A landscape with many valleys, sampled at points; each row gives a point and its height.
A ball rolls from a point to the lowest of its 2 nearest points, and stops where none of them is lower. Distance is the straight distance between rows; heights are no part of it.
k136: [-0.27 -1.91  2.00  2.94 -0.09  0.64  1.06 -0.65  1.96 -1.23 -0.46 -1.23
 -1.32 -0.77  0.50 -0.73 -0.24  5.06 -0.55 -3.05  1.86 -1.36 -2.63 -0.84
 -1.05 -0.01 -2.73 -3.30]  height 7.54
k137: [ 4.14 -0.70  1.47 -1.66 -1.42  0.17  0.86 -0.18  3.66  1.09  2.46 -1.95
  0.37  2.16  0.78  3.93 -1.03 -1.01  0.50  1.47 -2.00 -3.67  3.01 -0.35
  0.07 -3.20  2.96  1.95]  height 3.53
k240: [-0.64 -0.23  1.86  0.11  2.09  0.77  2.42 -0.40  4.44  0.63 -1.57 -2.00
 -0.60  1.50 -1.45 -2.39 -2.21  0.04  1.07  1.95 -0.27  2.46 -0.59  1.63
  0.89 -0.55 -3.03 -4.79]  height 6.57
k272: [-0.98 -1.27 -1.53 -2.04 -1.15 -1.08 -1.29  0.32  1.04 -1.03  0.10 -2.24
  1.10 -0.24 -1.88 -2.85 -4.14 -0.09  0.27 -1.78  0.29 -0.04 -2.23  2.04
 -0.81  1.36 -3.20 -2.10]  height 5.93
k593: [-1.45 -0.82  1.80  5.66 -0.64 -1.85 -2.80 -1.14 -2.30  2.92  0.13  3.29
 -1.46  0.65 -1.00 -0.25  2.16  0.48  0.38 -4.79 -3.52  0.44  0.82  0.75
 -1.57 -1.08  4.14 -0.57]  height 5.01
k51: [-0.63 -1.13  2.20  0.63 -0.63 -2.06 -3.45  0.97 -1.11 -0.53  1.50 -0.71
  0.13 -0.53  0.76 -0.19 -2.15  0.23 -1.95 -1.52 -1.54  1.55 -2.48  3.88
 -0.96 -0.17 -0.62  1.23]  height 5.37
k121: [-1.38 -0.48 -1.26  2.38 -0.25 -2.31 -3.62 -0.32 -2.27  1.59 -3.14  0.55
 -1.90  0.79 -2.32 -0.78  0.58 -0.71  1.05 -3.46 -2.77  0.62  1.09  0.45
 -0.36  0.96  4.07 -1.13]  height 5.60
k118: [-0.95  1.46 -2.61  1.87 -1.23 -0.97 -2.90  2.01 -5.01  0.38  0.18  7.42
  1.78 -1.92  2.03 -1.93  2.00 -1.64 -0.91 -2.21 -2.55  2.93  2.73 -0.48
  0.04 -0.59  2.61  2.54]  height 4.90
k333: [ 1.87 -0.05 -5.01 -3.34 -0.16  2.55  0.53  2.10  0.36 -2.67  2.33  0.72
 -2.77  1.78  0.72 -1.09 -2.01 -0.57  0.33 -1.60  5.45 -2.37 -1.10 -0.66
  0.97 -0.65 -2.08 -0.81]  height 2.25
k936: [ 0.03 -1.38  1.38  0.60  0.27 -1.64  0.68  1.38  1.16 -1.68  2.15 -3.02
  2.39  1.42  2.35  0.78 -2.29 -2.67  0.08  4.68  1.04 -0.53  1.47 -2.10
  1.90 -1.73 -1.49  0.53]  height 2.42
k511: [-2.46 -0.54 -2.53 -2.61  1.15  0.13 -0.10  3.08 -0.77  0.04  1.72 -3.05
  0.77 -1.60  1.66  3.96 -1.51 -5.18 -1.76 -0.69  1.56 -2.59  1.11  1.70
 -2.13 -3.15  4.12  6.35]  height 2.23
k135: [-2.18  0.29  0.65  2.06 -0.54  0.79  2.01 -0.90 -1.70 -1.14 -0.34 -0.31
  0.45 -1.06 -2.00 -0.49  1.86  2.34 -0.27 -1.58  2.53 -0.39 -4.60 -0.78
 -2.04  3.29 -3.35 -0.21]  height 7.29
k943: [ 4.48 -3.40  2.67  1.38 -1.81  0.35  0.54  1.33  4.93  0.87 -0.70 -3.61
 -2.46  3.76  2.64  0.80  0.44 -2.05  1.61  0.66  0.53 -0.95  2.79 -1.05
 -0.29 -4.33  2.36  1.66]  height 4.71
k425: [ 1.92 -0.40 -1.16 -4.48 -0.70  0.04 -0.87 -2.55  1.39  0.83 -0.93  0.30
  0.28 -0.20 -1.11 -1.91 -1.13  2.61  3.19 -2.51  3.33  1.18 -1.24 -3.67
  0.87  1.20 -3.42 -3.49]  height 2.67
k495: [-2.12 -1.86  2.80  2.97  1.10  0.75 -0.42  0.55  2.37  0.26 -3.09  1.23
  3.15 -4.00 -0.20 -0.48 -0.31 -0.07  1.12  2.00 -1.10  3.42 -1.87  3.49
 -0.89 -0.70 -2.50  1.44]  height 4.07
k230: [ 3.51 -0.30  0.37 -2.30 -1.01 -1.32  0.17 -0.49  2.82  2.79  0.75 -0.95
 -0.84  2.08  0.36  2.38  0.23  0.29  2.02 -1.87  1.20 -2.46  3.23 -0.68
  0.95 -2.29  4.24 -1.00]  height 2.92
k295: [ 0.71  0.63  2.25  2.11  2.55  2.84  0.76 -1.22  3.00 -0.41 -2.77 -1.64
 -2.61  1.02  2.07 -2.29 -1.54 -0.85 -0.29  4.52 -3.82  2.00  1.16 -0.72
  1.52 -1.55 -1.03 -1.09]  height 6.32
k188: [-1.66 -0.20  2.63  2.69  2.71  1.66 -0.68 -2.95  3.02  1.24 -4.25 -0.66
 -4.05  0.57  0.60 -3.63  1.80  0.57 -0.35  1.70 -4.50  3.56  0.59 -0.29
  0.23 -2.52 -0.35 -1.60]  height 6.13
k165: [-0.65  0.11  0.24  1.55  0.53  0.31  1.35  3.23 -1.45 -1.98  2.53  0.73
 -0.14 -2.36  0.46  2.46  0.43  1.79 -3.39 -3.03  4.53 -0.49 -2.87  3.51
 -1.25  0.97 -0.27  0.45]  height 6.85
k714: [-3.01  0.30 -3.38 -2.55  0.36 -0.44  0.77  1.96 -2.21 -1.33  2.99 -2.02
  2.61 -1.30  0.99  2.89 -1.84 -3.88 -1.92  0.85  3.51 -2.20  0.14  0.07
 -0.72 -0.84  0.04  3.00]  height 1.56
k596: [-0.45  1.30  0.35  3.91 -0.76 -0.52 -3.14  0.47 -3.21  2.58  1.57  6.50
  0.74 -2.50  0.43  0.79  1.57 -0.10 -0.59 -3.78 -3.61  0.58  1.10  1.44
 -1.69 -0.86  4.13  1.69]  height 4.16
k964: [ 3.21  0.92 -0.03  0.20  0.35  1.79  1.94 -1.65  2.25  0.66 -1.69 -1.36
 -0.38 -0.91  1.84  0.32 -2.81  0.59 -0.35  2.45 -2.72 -3.82  4.56 -0.75
 -0.10  0.08  2.54 -2.24]  height 2.01
k430: [-1.93  0.28  0.63  2.20  0.55  2.06  1.96  1.82 -1.30 -1.13  1.24  0.52
  2.46 -3.39 -1.42  1.21 -0.44  1.02 -1.86 -0.08  4.02  0.31 -3.46  1.42
 -2.17  3.09 -3.55  1.04]  height 7.10
k58: [-2.36  0.73 -2.39  0.93  2.30  2.82  1.98  2.19 -0.96 -0.30 -2.65  4.90
 -1.39 -1.60 -2.81 -1.03  3.96 -0.85  1.57  0.66  3.63  1.95 -1.81  2.76
  0.39  2.02 -0.19 -0.92]  height 5.61
k119: [ 0.13 -1.00  1.38  1.24  1.58 -0.15 -1.78  1.26  1.25  0.84 -1.54  1.01
  2.39 -1.29  0.54  2.00 -2.50 -1.85  0.20  2.46 -2.94  1.76 -0.20  3.92
  0.66 -1.54  0.39  2.27]  height 3.44
k671: [ 3.45  0.50  0.28  1.56  0.08  2.43  2.63  1.42  0.57 -2.00  0.54  1.40
 -3.80  0.85  4.25  1.56  4.07  0.42 -1.19  2.14  2.78 -1.91  2.08 -1.08
  0.77 -1.94  3.57  2.43]  height 2.78
k868: [-1.74  0.37  0.26  1.51 -0.91 -1.11 -3.92 -1.20 -2.32  2.43  0.18  4.81
  2.46 -2.41 -2.73  0.04  0.00 -1.39  1.53 -1.95 -5.31  0.22 -0.43  1.62
 -1.80 -0.41  2.69  2.80]  height 3.25
k891: [ 2.51 -2.42 -0.59 -0.92 -1.81  0.66 -2.18 -1.56  2.86  0.25 -0.08 -3.87
  1.45  3.15  0.30  3.47 -4.44 -1.54  2.72 -2.10 -1.92 -3.41  0.67 -2.73
 -0.77 -3.42  0.08  2.92]  height 4.08
k445: [ 0.67 -2.25  1.85  3.44  1.22  1.64  0.96 -1.24  1.35 -1.00 -1.57 -1.23
 -4.51  0.69  1.98 -0.42  1.67  3.43 -0.27 -1.95  1.87 -1.48 -0.96 -0.20
 -0.16 -1.35 -0.35 -2.10]  height 7.64
k191: [-0.34 -1.18  1.54  0.45 -1.19 -1.42 -2.23 -1.15 -0.38 -0.69 -0.25 -1.68
  0.71 -0.69 -1.60 -2.63 -2.33  0.83 -0.45 -1.01 -3.46  1.35 -1.47  3.09
 -1.20  2.18 -1.86 -1.00]  height 5.70
k598: [-0.21  0.44 -0.79 -1.97 -0.57 -0.49  1.58  4.25 -0.01 -2.55  5.34 -0.52
  0.92 -2.75  1.05  2.09 -2.23  2.06 -3.94 -0.99  3.14 -2.88 -0.28  1.28
 -0.30  0.23 -0.70 -0.29]  height 7.03
k945: [-0.79 -1.13  1.35  2.18  1.90  5.36 -1.19  2.09 -0.03  0.67 -1.90  2.68
  0.80 -5.46 -1.58 -0.25  2.31  0.33  0.52  0.47  4.05  3.43 -3.29  5.27
 -1.26  0.82 -4.44  1.69]  height 4.93
k853: [-2.02  2.62 -6.32 -6.48 -0.67 -1.37  0.49  0.47 -4.13  0.39  0.94 -0.41
  0.67  0.45 -2.83 -0.54  1.29 -1.58 -1.50 -2.18  1.20 -0.06  1.48  0.07
  0.95  2.97  0.39 -2.01]  height 0.76
k826: [ 0.01 -0.32 -1.08  0.59 -1.83 -1.93 -1.86 -2.67  0.77  1.46 -0.52 -0.16
  2.77  0.18 -0.09  0.13 -3.06  0.50  2.22 -2.50 -2.04 -2.50  1.75 -3.69
 -1.01 -1.17  1.47 -0.50]  height 2.83
k690: [ 3.38 -3.30  2.62  1.43 -0.73  1.23 -0.90 -0.21  4.88 -0.57  0.28 -2.74
 -1.70  3.55  1.71  3.12 -2.52  0.45  2.47 -0.92 -1.67 -2.46 -0.21 -0.87
  0.03 -4.29 -0.27  1.54]  height 4.49
k755: [-1.63 -0.71  1.29  2.25 -0.47  2.66  2.86 -2.20  1.97 -0.32 -2.88 -0.30
 -0.24 -2.04 -1.75 -2.29  0.34  4.23  0.38 -2.29  1.51 -1.59 -2.80 -1.60
 -2.46  2.33 -3.90 -3.12]  height 7.44
k299: [-0.31  1.32  0.25 -0.11  0.94 -0.96 -0.56 -1.03  0.59  0.76 -1.61  3.47
 -2.31  2.16  2.59 -2.47  2.95 -0.69  2.17  3.16 -0.83  2.69  1.56 -2.08
  2.69 -3.39  1.50 -0.08]  height 3.99
k965: [-0.46 -0.76  0.50 -1.31  1.02  1.68  0.07  0.77  0.66 -0.25  1.26 -1.22
  1.47  1.57 -2.94  0.56 -2.17 -2.87  0.88  2.88  0.03  2.39 -3.34  3.47
  0.99  1.21 -4.19  0.90]  height 2.76
k476: [-1.73  2.10 -0.13 -2.27 -0.55 -0.66  0.54 -1.02 -1.81  1.08  0.54  2.81
  4.24 -3.76 -1.59 -0.59  1.86 -0.18  0.13  3.09 -1.54  0.99  0.16  1.10
 -0.07  3.11 -1.09  1.14]  height 4.03
k75: [ 1.53 -1.68 -0.56 -2.18  0.09 -0.87  1.18  3.99  3.55 -1.12  3.95 -1.58
  0.49 -0.20  0.85 -0.29 -4.28  0.69 -0.34  2.50  2.07 -2.37  2.33 -0.21
  3.05 -1.43 -2.10 -3.78]  height 6.80
k35: [-2.25  3.51  0.45 -1.43  0.15 -1.29  2.11 -3.05 -0.92  2.96 -1.99  0.93
  0.56 -0.34 -2.61 -1.06  4.18  2.56  0.66  0.35 -1.23  0.63  0.55 -3.31
 -0.13  3.25  1.01 -2.38]  height 6.75
k111: [-1.66 -0.47 -0.82 -1.21 -1.50 -2.03 -1.88  0.53 -2.60 -2.07  1.97 -0.97
  3.67 -2.32  1.63 -1.88 -2.30 -1.48 -2.42  2.20 -0.81  1.07 -0.03  0.12
 -0.17  0.96 -3.09  1.63]  height 4.83
k45: [ 0.79  2.05 -0.28 -0.72  0.24  0.90  2.63 -2.08  0.23  1.61 -1.70 -0.31
  0.72 -1.73 -0.17 -0.70 -1.16  2.44 -1.24  1.38 -2.24 -2.93  1.97 -1.06
 -0.27  3.27  0.58 -3.26]  height 1.70
k262: [ 0.07  0.70  0.97  2.15 -0.28 -1.20 -1.45 -1.60 -2.49 -0.86 -0.89 -1.12
 -1.89  1.40  1.42 -3.85  0.64  0.68 -0.83  0.08 -2.03  3.12  0.62 -1.67
  0.35  1.38 -0.17 -1.27]  height 5.72
k730: [-1.74  1.72 -3.10 -1.12  0.05  0.89  0.84  1.95 -3.04 -1.27 -3.18  5.18
  0.27 -2.78 -2.19 -1.75  4.87  0.25  0.74 -1.31  0.15  1.44 -0.19  1.68
 -0.20  3.88  0.28  0.18]  height 5.94
k623: [-0.12  0.19  2.77  3.74  1.51 -0.46 -0.66 -1.20 -0.85  1.40 -2.13 -2.94
 -1.48  2.39 -0.95  1.48  0.52 -2.22  0.07  1.81 -3.17  1.90  0.95  0.37
  0.17  0.33  3.04  1.13]  height 6.61
k347: [ 1.79 -0.73  3.19  3.09  2.80  4.00  2.23 -0.66  4.44  0.24 -2.62 -2.78
 -3.07  2.50  1.66  1.39 -0.63 -0.50 -0.10  3.36 -2.73  0.44  1.22  0.53
  0.35 -3.08  0.29 -0.36]  height 6.48
k160: [-0.95  0.31  2.35  2.91  0.37  1.00 -2.29 -2.86 -0.56  0.12 -2.41  0.57
 -2.87  0.10  1.25 -5.50  1.28  0.52 -0.12  1.39 -4.71  4.55  0.62 -0.80
 -0.08 -0.27 -0.57 -0.54]  height 5.92
k749: [ 2.84  0.11 -2.66 -1.85 -0.21  0.88  1.31  1.61  1.06 -2.28  1.61  1.86
 -1.60  0.72  3.17 -0.14 -0.02  0.72  1.00  0.70  4.09 -2.80  0.03 -2.34
  1.92 -1.91 -0.57 -0.52]  height 2.00
k113: [-0.83  2.43 -3.33 -3.13 -0.59 -1.90  0.61  0.72 -2.28 -0.16  0.66  1.49
 -0.06  0.01 -1.95  0.33  1.98  0.74 -1.18 -2.22  1.42 -0.38 -0.52  1.28
 -0.01  2.54  1.46 -1.17]  height 1.32
k158: [-0.01  0.31 -0.22 -3.88  0.51  1.17 -1.74  0.16 -0.53  0.43  1.86  0.86
 -0.02 -0.97 -3.41  1.25 -0.18 -1.32  0.64  0.90 -1.05  1.29 -4.42  5.29
  0.08  0.94 -1.77  2.74]  height 2.05
k503: [-1.39  0.66 -2.95  0.73 -1.08 -2.36 -0.75  1.71 -3.78 -2.56 -1.36  3.57
  1.63 -0.66  1.62 -2.54  2.15 -0.32 -0.54 -1.52 -0.24  2.40  0.97 -0.82
  0.40  0.81  0.37  1.10]  height 4.67
k564: [-1.39  0.04  2.03  2.48 -1.05 -2.73 -0.31 -0.58 -1.47 -1.71 -0.07 -2.59
 -1.08  2.19  1.46 -2.45  1.82  2.63 -0.49 -2.16  1.23  3.19 -0.72 -2.77
  0.02  0.43 -1.47 -1.93]  height 5.50
k884: [ 0.71 -1.66  0.40  3.42  1.10  2.12  1.70  0.14 -1.57 -1.84 -0.39 -0.53
 -4.63  0.89  0.65  1.60  2.87  3.03 -2.01 -3.54  3.48 -1.47 -2.42  1.85
 -0.70  0.06  0.17 -0.86]  height 7.77
k899: [-1.79 -0.29  1.35 -0.05 -1.35 -1.52 -1.89 -0.92 -1.97  0.52  0.18  1.02
  4.64 -2.80 -0.92 -1.61 -0.34 -1.72  0.40  2.57 -3.28  2.69  0.19  0.60
 -0.65  1.46 -1.19  2.64]  height 4.46
k875: [ 0.40  1.68  0.46 -2.86  0.47 -2.16  2.07  0.34  0.83  1.08  1.46  1.61
  0.19  0.44 -0.68  0.37  1.59  2.40 -0.06  0.08  1.93 -0.33  0.16  1.47
  1.37  1.06  0.78 -3.38]  height 1.90
k387: [-2.22 -0.11 -0.08  2.33  1.95  5.60  2.25  2.50 -1.09 -0.60 -1.90  4.05
  0.17 -4.12 -1.93 -1.43  4.16  0.89 -0.42 -0.09  4.72  3.12 -1.95  2.68
 -1.29  3.07 -3.60  0.49]  height 5.28
k759: [ 1.04 -1.15  0.27  1.98  1.37  0.23  0.25  0.88  1.96  0.01 -1.59  1.39
  1.14 -0.55  2.16  2.39 -2.63 -2.52  0.55  2.11 -2.33 -2.28  1.10  2.21
  0.30 -2.12  2.82  2.48]  height 2.91
k309: [-0.32  0.62 -2.05 -1.09 -0.19 -1.91 -1.44  0.42 -2.11 -0.38 -0.74  3.73
  0.04  0.69  1.56 -2.91  1.73 -1.50  0.72  1.79 -1.21  2.30  1.35  0.27
  2.16 -0.41  1.22  0.35]  height 4.35
k123: [ 0.12  1.03 -2.11 -3.00 -1.07 -0.04  1.72 -2.28 -1.37  0.89  0.07 -2.85
  2.04  0.23 -1.91 -0.23 -1.85 -0.22 -0.18  0.55  1.02 -2.22  0.00 -3.80
 -0.03  3.55 -2.15 -1.92]  height 3.32
k365: [ 1.19  0.43 -1.92 -2.84 -1.52 -2.28 -2.83 -1.29 -1.72  2.58  2.25  1.51
 -0.67  2.68  0.02  0.48 -0.18 -2.80  1.27 -1.62 -1.50 -1.13  2.11 -1.65
  0.72 -2.52  3.54  1.41]  height 1.51
k801: [-1.59  2.79 -2.07  0.47  0.02  0.29 -0.02 -0.25 -4.92 -0.19 -2.46  2.88
 -0.71 -1.16 -3.27  0.19  5.72  1.47 -0.87 -2.08 -2.31  0.84  0.06 -1.27
 -0.77  4.89  2.64 -0.28]  height 6.27
k897: [-1.12 -2.47  0.48  1.90  0.83  0.45 -0.09  1.39  0.18 -1.35  0.53  0.85
 -2.07 -0.18 -0.76  0.24  0.65  1.87 -0.37 -2.93  4.26  0.17 -4.71  4.23
 -0.68  0.04 -2.34 -0.93]  height 6.58
k679: [ 0.56 -0.99 -0.08 -1.19  1.08  0.34  0.53  0.62  0.62 -0.97  1.74 -3.57
  0.94  3.79 -0.20  1.22 -2.65 -4.17  0.65  3.75  0.74  0.68 -1.10  0.32
  2.14 -0.97 -2.37  1.29]  height 2.86
k718: [ 2.52 -0.38 -2.75 -3.66 -1.42  0.78 -1.35 -0.18  0.56 -2.13  0.94 -1.25
 -1.61  0.58  0.95 -2.05 -2.83  2.16 -0.03 -2.25  2.53 -1.14 -0.62 -2.03
  1.00  0.44 -3.12 -2.58]  height 2.47
k210: [ 1.28 -1.15  3.91  4.35  1.31  1.01  1.78 -0.54  3.12  1.52 -3.20 -4.02
 -1.90  2.76  0.48  2.66  0.81 -2.12  0.37  1.66 -3.26  0.69  2.80  1.04
 -0.32 -1.78  3.92  1.17]  height 6.84
k814: [ 3.09  0.42 -2.28 -1.53 -0.54  0.57  0.86  2.82 -0.78 -2.89  2.40  2.28
 -2.79  1.77  4.57  0.76  2.36 -0.06 -1.13  0.24  3.52 -2.27  1.51 -0.93
  1.51 -2.00  1.65  2.50]  height 2.34
k855: [ 0.27 -0.24  1.93 -0.39 -0.94 -1.54 -3.59  2.75 -2.33 -1.95  4.80 -1.14
  0.85 -1.99  2.95 -1.22 -2.75  0.75 -4.25  0.85 -1.51  2.42 -0.61  1.97
  0.07  0.59 -1.98  1.35]  height 5.04
k260: [-2.82 -0.15  1.08  2.51  0.71 -2.00 -0.96 -1.65 -0.62  2.11 -4.43 -1.74
  0.25  1.00 -3.24 -0.73  0.75 -1.49  1.84  0.66 -4.28  2.41  0.50 -0.19
 -0.42  1.93  1.80 -1.28]  height 6.09
k233: [-0.51  0.59 -0.86  1.24 -0.56 -1.54  0.91  1.86 -3.87 -3.72 -0.04 -1.43
 -0.78  2.62  1.38 -1.39  2.64  1.29 -2.58 -3.22  2.86  3.03 -0.81 -1.89
  0.36  1.89 -1.22 -0.52]  height 5.24
k226: [-0.75  0.76 -2.19 -0.36 -0.37 -1.10  0.44  2.76 -3.75 -4.00 -0.37  2.39
  0.06  0.94  1.12 -3.09  3.64  0.03 -1.47 -1.56  2.01  4.46 -0.88  0.02
  1.17  1.94 -2.22  0.47]  height 4.97
k243: [-0.06  1.20 -5.71 -7.11 -1.11 -1.64 -0.74 -1.10 -2.37  1.73 -0.08 -1.27
  0.83  0.19 -1.52  0.63 -1.41 -1.43 -0.18 -3.72  2.17 -1.53  3.17 -2.82
  0.86  1.21  1.22 -2.08]  height 0.32
k248: [ 1.32  0.60 -3.61 -4.05 -2.05 -1.36 -1.31 -1.65 -1.37  0.84  1.64 -0.44
  0.93  0.23  1.59  0.52 -1.72 -1.29 -0.61 -1.00 -0.02 -3.61  4.44 -2.92
  0.72 -1.11  2.48 -0.13]  height 0.77
k435: [ 2.64 -0.68  0.73 -2.29 -1.31 -2.08  1.11  3.94  2.55 -1.11  5.24 -2.36
 -0.22 -1.19  1.56  1.23 -2.63  2.45 -2.40  0.17  1.18 -4.19  3.00  0.22
  1.35 -0.82  0.94 -2.20]  height 6.89
k208: [-1.32  2.56 -0.19  1.00 -0.49 -1.00 -0.66 -2.67 -3.22  2.13 -1.96  1.05
 -1.36  0.85 -3.18  0.19  4.87  1.58  1.25 -1.08 -2.15  0.29 -0.09 -3.39
 -0.44  3.19  2.89 -0.47]  height 6.54
k905: [-0.63  2.45 -1.66 -3.23  0.12  1.22 -2.09 -0.15 -4.64 -0.58  2.12  0.53
 -1.44 -0.49 -2.05  0.88  2.42 -1.24 -1.48  0.40 -0.16  2.05 -3.35  1.87
  0.15  2.76 -0.96  3.37]  height 1.18
k326: [-0.47 -0.94 -1.63 -0.69 -0.16  0.12 -1.16  0.85  0.33 -0.34  1.15 -2.50
 -0.33  1.05  0.74  3.28 -2.36 -3.75  0.29 -1.12 -0.31 -3.59 -0.79  0.54
 -2.07 -3.07  2.98  5.57]  height 2.88
k483: [-1.69 -1.43 -0.60  1.11  0.94  1.34  1.29  2.15  1.70 -0.15  1.23 -0.69
  0.09  0.63 -2.86  0.65 -3.80 -0.88 -0.26 -2.28  4.52 -1.27 -3.35  3.44
 -1.53  0.39 -1.47 -1.52]  height 6.35
k114: [ 1.86  0.01  1.32  3.05  1.28  2.28  2.82  0.30  1.48 -1.44 -1.48 -1.51
 -4.75  2.29  3.48 -0.12  3.68 -1.05  0.03  2.42  3.36 -0.35  1.45 -2.61
  0.34 -2.10  2.04  0.95]  height 3.17
k586: [ 0.08  2.60 -1.29 -2.06 -1.21 -0.69 -2.59 -0.87 -5.63 -1.78  3.25 -0.59
 -2.13  1.71 -0.15  0.42  2.79  0.19 -2.55 -1.46 -0.55  1.67 -1.75 -1.11
 -0.27  1.71  0.33  3.61]  height 1.88
k947: [ 2.06  0.89  1.58 -3.74  0.67 -1.64  1.50 -2.28  3.63  3.32 -0.43 -0.07
  0.24  0.92 -1.18  2.02  0.40  2.49  2.58 -0.95  1.76 -0.16  1.30 -1.81
  1.59 -0.97  1.29 -3.97]  height 2.40
k225: [ 0.43  1.50  3.07 -1.78  0.93 -0.21  2.16 -1.23  1.40  1.17  1.98  1.24
  1.52 -1.45 -1.52  1.68  0.42  3.04 -0.44  2.70 -1.62 -0.29 -1.50  2.37
  0.50  1.18 -0.94 -1.69]  height 2.41
k615: [ 0.46  1.18  0.89  1.52 -1.41 -0.64 -1.09 -3.37 -1.54  1.02  0.75  0.08
  1.14  0.48 -0.20  0.98  0.09  0.78  0.68 -0.28 -2.82 -1.38 -0.78 -2.69
 -1.11 -0.15  0.79  1.79]  height 2.28
k556: [-1.07 -1.80  2.55  2.58  0.03  2.20 -1.77  0.05  0.78  0.22 -2.88  3.03
  2.23 -6.74 -0.37 -0.55  1.84  2.16  0.71 -0.50 -0.02  1.85 -2.40  3.97
 -2.08  0.77 -2.56  2.58]  height 4.51
k603: [-0.50  1.12  0.72  0.33  0.61 -0.05  1.69 -2.16 -1.39  0.27 -0.85 -2.16
  0.91  1.05 -1.14  1.24  0.29 -0.89  0.65  2.67 -0.08 -0.30 -0.58 -2.06
  0.15  2.06 -0.32  0.12]  height 2.93
k926: [ 5.67 -2.19  3.45  0.89 -2.83  0.91  0.22  0.49  5.08  2.08  2.27 -1.49
 -0.75  2.97  2.44  2.02  1.01 -0.52  1.81  1.65 -2.39 -2.01  4.76 -3.13
 -0.36 -5.06  2.98  1.88]  height 4.15
k526: [ 0.07 -0.34  1.50  1.62  0.74 -1.50  0.73  1.93  1.82 -0.67 -0.42  0.80
 -1.87  2.67  4.54 -0.86  1.82 -1.32  0.91  2.93  2.36  0.90  1.56 -2.26
  1.74 -3.65  1.01  1.11]  height 3.59
k622: [ 0.85 -1.40  0.12  0.80 -1.32 -0.10 -0.72 -0.71  1.29  0.22 -0.08 -5.36
  0.29  2.27 -1.16  4.07 -3.26 -1.80  0.44 -3.09 -1.44 -3.10 -1.00  0.22
 -2.31 -1.10  1.82  3.30]  height 3.54
k89: [-0.46  2.96  3.27 -0.44  1.20 -0.02  3.39 -2.55  3.01  2.23  0.13 -0.18
  0.82 -1.41 -0.70  0.76  1.07  3.71 -1.30  2.56 -1.98 -0.67  1.04 -1.37
 -0.03  0.33  0.31 -2.91]  height 2.06
k972: [ 0.82 -0.56 -0.08 -2.23  1.27  0.10  1.82  1.02  2.57  0.26  1.21 -1.40
 -0.19  2.07 -0.68 -2.35 -3.00  0.28  1.30  1.84  3.03  1.03  0.66  0.05
  2.10  0.41 -2.96 -4.83]  height 6.70
k471: [-1.45 -0.54 -1.12 -0.33  0.15 -0.78  1.49  0.53 -1.06 -1.84  2.23 -1.55
  5.09 -1.85  1.44  2.46 -2.28 -2.32 -1.37  4.56  1.77 -2.31  0.79 -2.35
  0.55 -0.33 -1.92  1.79]  height 2.03
k95: [ 1.64 -1.20 -0.64 -2.66 -0.95 -1.02 -2.13 -3.60  1.93  2.31 -2.71  0.58
  1.54  0.18 -0.73 -0.14 -2.51  0.81  3.92 -2.60 -0.28  0.11  0.88 -4.51
  0.78 -0.92 -0.54 -1.48]  height 2.95
k702: [-1.82 -1.93 -0.41  0.34  0.52  0.35  1.53 -0.10  2.78  0.64 -0.43 -1.40
  2.19  1.46 -3.75  0.37 -3.35 -0.88  2.38 -0.72  2.66 -0.48 -3.17  1.04
 -0.96  0.19 -3.62 -2.02]  height 6.15
k37: [-1.39 -0.38  1.63  1.58  2.35  0.06  1.09 -1.35  3.20  1.51 -3.63 -1.63
 -3.36  1.45 -1.23 -2.32  1.32  0.71  0.69  0.00  0.83  2.89 -0.12  0.20
  0.77 -1.29 -0.27 -4.35]  height 6.37
k551: [ 1.52  0.36  0.15 -0.03 -0.66 -0.28 -0.07 -0.42  0.78 -1.40  1.70  0.52
 -0.27  0.17  2.00  0.46 -0.58  2.00 -0.01  0.87  0.47 -2.72 -0.49 -1.69
  0.66 -1.27  0.07  0.57]  height 1.69
k545: [-2.40  1.11 -1.66 -3.43 -1.20 -0.36  1.61 -1.56 -1.32  0.84 -0.10  0.59
  3.69 -2.00 -3.47 -0.45  0.12 -0.52  0.81  1.22 -0.02 -1.74 -1.95 -0.13
 -1.08  4.28 -2.42  0.28]  height 3.65
k36: [ 0.80 -0.10  2.48  2.89  1.25  0.79  0.75  0.38  2.04 -0.07 -0.92  0.79
  1.20 -3.14  2.99  0.17 -2.62  0.94 -1.62  3.11 -4.00 -1.24  2.84  0.43
 -0.31 -1.39  1.75 -0.50]  height 2.39
k737: [-1.39  0.45 -2.00 -1.25 -0.78 -2.37 -3.34 -0.81 -2.08  2.17  1.33  2.56
  1.89  0.16 -0.93 -0.03 -1.80 -3.45  0.58 -0.05 -4.38 -0.05  1.72  0.97
  0.02 -1.53  2.76  2.05]  height 2.37

For each start below, name the point where the ball stops.
k943 => k243
k593 => k243
k118 => k243
k690 => k714
k208 => k45

Call two points neighbours if one is among the 2 nearest of the other. Go from one point of each pair to the other, from neighbour to neighbour, staying as low as possible. Name the highest point that can't be avoided.
k243 / k749 => k118
k714 / k905 => k679
k243 / k45 => k225
